Each row is a point on a landscape with many valleys, with its height.
A ball rolls from a point to the lowest of its 5 nearest points, and stops where none of them is lower. Distance is the straight distance between rows; heights are no part of it.
K513: [118  74 121 122 143 144 122 152 137 101 139  79 127 159 127 108 114 161
  81 129]  height 460
K25: [ 75 136  97 125 138 135 167 111  84 175 156 145 112  51  72 127 105 144
 180 157]  height 616
K920: [173 177 184 109 108  52 118 114 139 131 133 172 146 145 169 186 144  81
 132 116]  height 396
K752: [ 71  80 102  69 150 148 150 136 161 134 151 111  75 115  80 143 121 129
 105 214]  height 444
K118: [147 146 204  89 108  98 107  97 127  65 142 149 140 165 192 185 133  88
 117 162]  height 389
K694: [168 140  96 130 129 153 135 130 125 115 139 167 131 148  85 124 121 141
 127  85]  height 397
K990: [133 147 119 151 148 172 126 145 151 124 109 158 134 135  92 114 132 115
 193 118]  height 372
K489: [178 133 163 127 147 154 101 147 147  94 110  73 146 197  83 190 135 111
 152 114]  height 334
K799: [155 186 163 150 113  97 139  96 133 143  96 200 139 107 153 137 172  78
 167 116]  height 474
K188: [159 169 122 124 103 144 140 102 116  98 140 187 133 136 130 148 128 106
 144 128]  height 327
K841: [104 175 132 182 127 124 150 112 117 161 111 167 145  74 179  95 156 131
 143 126]  height 559
K839: [108 104 138  90 162 133 114 141 125  85 160 127 124 125  93 146 120 137
 134 160]  height 100
K647: [147 124 155 124 162 130  93 151 151 107 147  98 141 160  68 176 133 117
 137 128]  height 286
K52: [198 141  95 136 107 112 145 116 149 135  90 165 117 166 143 118 134 109
  92  80]  height 435
K17: [ 96  97 114 130 139 143 136 148 129 137 151 102 129 100 126  99 122 157
 116 118]  height 492
K358: [ 90  90  81 129 162 182 121 160 134 108 133 112 102 106 135  89 107 162
 110 137]  height 682
K604: [ 91 130  73 115 162 169 153 123 103 151 152 143 111  69  99  86 106 151
 150 161]  height 532
K727: [ 94 150 104 123  72 149 145  79  60 175 153 141 105  98 102 128  81 172
 148 133]  height 416
K7: [168 162 105 184 118 138 143 154 152 156  56 145 136 163 113  97 147 101
 165  84]  height 735
K67: [142 161 156 139 126  82 156  58 112 135 104 163 115 115 212 123 151 105
 102 122]  height 456
K820: [158 115  94 143 141 169 112 147 148 109 117 126 126 158 111  86 130 152
 111  91]  height 614
K728: [170 150 189 114 116 130  99 128 145  79 121 104 154 208 139 199 140  79
 121 122]  height 379
K237: [105 127 178 119 116 129 106 118 146  70 130 138 148 131 196 130 136 113
 119 164]  height 353
K367: [172  90 118 111 124 151 101 125 126  83 129 129 131 194 119 150 114 134
  84 107]  height 356
K715: [145 122  67 123  73 168 161  94  84 154 128 144  79 137 122 111  74 179
 112  87]  height 551
K410: [ 67  85 102  80 168 190 108 139 151 110 132 128 101 107 136  95 111 145
 113 192]  height 552
K665: [218 177  97 107 111 130 149 117 139 123 126 195 117 163 104 162 130  96
 109  59]  height 84
K480: [207 176 126 121 125  73 145 120 127 149 121 177 116 152 124 173 149  87
 118  67]  height 269
K441: [108 120 161 130 128 101 127 115 123 121 147 130 153  96 140 118 150 137
 130 149]  height 383
K856: [129 101 102 122 156 121 143 149 126 138 155 118 109 131  70 125 110 157
 137 119]  height 360
K776: [106 129 133 165 139 192  93 174 162 100  93 106 132 150 157 101 142 130
 124 118]  height 637
K952: [ 43  84 131  89 164 121 103 141 148 131 143 107 116  73 135 116 126 140
 135 197]  height 378
K321: [113 114 207 113 116  76  87 131 133 101 136 127 175 146 166 159 159  97
 132 149]  height 392
K35: [ 99  80 111  68 134 119 142 145 124 129 161  95  87 126  82 160  80 145
 120 162]  height 266
K103: [139 144 184 141 125  82 116 121 152 111  93 128 142 149 203 128 150  79
 133 139]  height 412
K223: [207 135  89 168 139 112 130 147 144 159  66 115 151 168  88 130 147 110
 133  67]  height 556
K416: [ 90  83  73 116 111 161 151 135 112 141 135  95  72 111 114  99  76 192
 118 109]  height 324
K110: [ 70 112 101 128 124 151 141 123  89 141 149 111 109  82 147  96  89 175
 120 148]  height 494
K187: [ 77  91 129 109  95 115 127 118  90 138 156  82 114  91 168 116  90 185
 105 135]  height 438
K616: [125 128 117 122  77 114 172  88  73 161 142 124 119 110 163 117 108 152
  92 121]  height 325
K718: [ 73 112 144  67 124 108 135  95  84 112 177 115 130  92 143 137  95 143
 111 184]  height 411
K921: [175 155 109 157 113 116 150 132 136 165  94 158 139 112 139  88 148 126
 122  89]  height 656
K74: [149 162 152 171 118  52 137 130 148 183  87 156 165  92 143 133 182  89
 182 108]  height 572
K991: [115 164 209 149 130 143 137 151 134  97 121 104 170 185 163 109 147  55
 180 179]  height 512
K382: [121 150 171 166 118  74 112 148 159 151  79 128 166 118 170 111 190  79
 170 125]  height 495
K133: [138 100 140 144 132 140  90 146 167 107 104  82 149 173 143 124 141 130
  81 115]  height 357
K134: [ 98 141 130 101  96 117 144  91  71 161 183 130 125  94 107 143  96 157
 138 148]  height 387
K454: [ 97  92  66 139 101 162 158 143 113 188 132 105  70  86  78 107  89 201
 159  90]  height 152
K451: [121 113 101 106  77 129 142 117  83 154 161 121  81 114  84 152  78 179
 143  95]  height 424
K109: [152 146 149 159 141 121 100 153 149 136 119 119 163 150  67 155 156 118
 171 109]  height 365
K935: [161 111 152 132 124 161  93 134 158  82  98 103 145 202 134 135 134 117
 114 118]  height 137
K891: [ 65 113 126 157 158 110 107 159 138 125 141 106 144  76 166  93 153 135
 132 154]  height 398
K112: [ 66 178  97 155 130 172 151  70  75 151 149 177 137  57 142  91 108 130
 134 169]  height 300
K590: [198 162 141 129 133 148 105 144 138 120 113 134 134 194  84 169 142  96
 134  76]  height 247
K149: [140 118 144  90 138  97 113 133 121 109 193 118 137 139  99 162 125 126
 113 131]  height 223
K303: [100 141 160 136 122 154 108 128 141 104 108 154 142 108 158 113 135 109
 159 150]  height 393
K196: [128 158 130 166 100  80 167  71  88 185 118 145 126  88 185 101 135 126
 101 113]  height 344
K936: [190 133 133 132 140  49 127  98 139 127  58 147 111 172 192 125 139  87
 103  86]  height 227
K285: [118 127 203 164 125 125 103 158 162 122  81  64 179 162 164 130 159  78
 158 141]  height 483
K82: [ 78 107 105  67 131 132 151 116 103 148 152 113  81  86  93 136  85 153
 138 166]  height 347
K504: [165 113 125  97 113 102 143 149 104 117 181 113 120 157  78 155 112 141
 103  92]  height 275
K204: [ 83  78  81 127 183 174 113 185 162 117 126  72 101 151 119 119 111 159
  83 158]  height 526
K413: [151 152 151 177 117 111 128 151 167 151  69 124 146 144 132 114 160  90
 178 102]  height 606
K467: [ 59 119 167 133 139 131  94 154 148  94 124 113 157 110 196 109 142 127
 130 156]  height 255
K726: [109  85  84  79 136 173 136 120 103 104 156 107  73 137 129 103  74 179
  88 153]  height 465
K688: [ 72 100 143 102 184 132  98 155 167 129 125 113 128 113  85 161 139 127
 148 195]  height 279
K479: [150 157 152 161 113 133 131 123 162 123  92 145 131 143 164 110 151  97
 148 110]  height 525
K136: [207 194 123 146 127 124 122 163 154 160 106 150 142 163  80 164 146 100
 164  77]  height 202
K584: [156 124 126 118  97 100 148 104 107 127 138 143 128 125 150 120 134 132
  88 118]  height 421
K704: [ 73  81 128 143 183 137  92 186 158 119 123  75 140 121 140 120 136 145
 111 148]  height 518
K809: [144 133 134 124  93 100 161 100  91 147 168 121 135 111 114 136 122 154
 122 111]  height 349
K977: [169 135 133 174 123  75 134 140 153 162  89 144 158 109 140 116 174 115
 133  91]  height 693
K306: [112 126  61 149 154 165 142 145 137 130 132 132 108  98 100  84 118 166
 133 117]  height 638
K408: [100  78  96 120 188 146 116 169 184 135 131  75 104 131  78 151 123 134
 113 172]  height 399
K527: [137  96 142 112 115 118 124 120 122 100 155 111 140 147 174 111 123 145
  77 136]  height 488
K94: [145 182 150 133 103  96 154  71  74 148 166 174 140 100 149 152 132 119
 117 131]  height 274
K906: [128 108 183 149 142  91 107 142 155 122 101  99 175 142 162 132 170 116
 123 137]  height 434
K874: [133 161  95 142 136 164 128 119 127 119 141 195 127 103  89 109 131 139
 189 119]  height 56
K91: [112 100 108  53 140 161 128 120  98  88 165 135  97 126  97 142  95 136
 101 164]  height 280
K429: [114 130 100  96 150 173 125 111 103  94 144 162 111  96  94 114 106 134
 132 161]  height 339
K849: [141 131 143 147 145 191 100 156 167 105  95  95 135 175 101 125 120 105
 153 129]  height 413
K897: [168 122 168 114 106  38 126 113 136 131 126 119 154 144 160 162 154  99
  87 106]  height 453
K144: [ 85 156 123 144  99 135 159  63  67 175 158 157 135  87 163 112 111 131
 113 157]  height 141
K981: [ 91 127  81 140 158 134 148 144 117 157 149 141 109  67  67 107 130 138
 180 136]  height 620
K772: [ 97 114 135 138 104 141 137 103  97 105 149 122 124 105 202 109 121 139
  67 153]  height 493
K968: [195  94 143 147 149 143  84 146 163 116  81  57 154 180 112 158 146 131
  88  96]  height 380
K249: [109 159 140 148 124 122 110 134 135 126 145 173 149 101 116 136 160 113
 184 129]  height 288
K498: [121 141  58 112 115 186 164 111  99 150 153 143  75  96  65 101  86 161
 150 128]  height 384
K61: [176 127 100 137 105  82 154 130 104 154 131 131 134 135  97 137 134 145
 117  75]  height 245
K586: [174 125 153 132 121  90 111 129 158 110  81 120 140 192 178 147 152  91
 100 123]  height 402

Call two points neighbours if one is among the 5 nearest of the other. Go from one point of each pair to the other, from neighbour to neighbour, staying as low as possible. Name the highest point that can't be avoided.
K874 and K467 | K441
K839 and K936 | K586
K935 and K136 | K489
K665 and K61 | K480
K839 and K665 | K504
K144 and K874 | K188
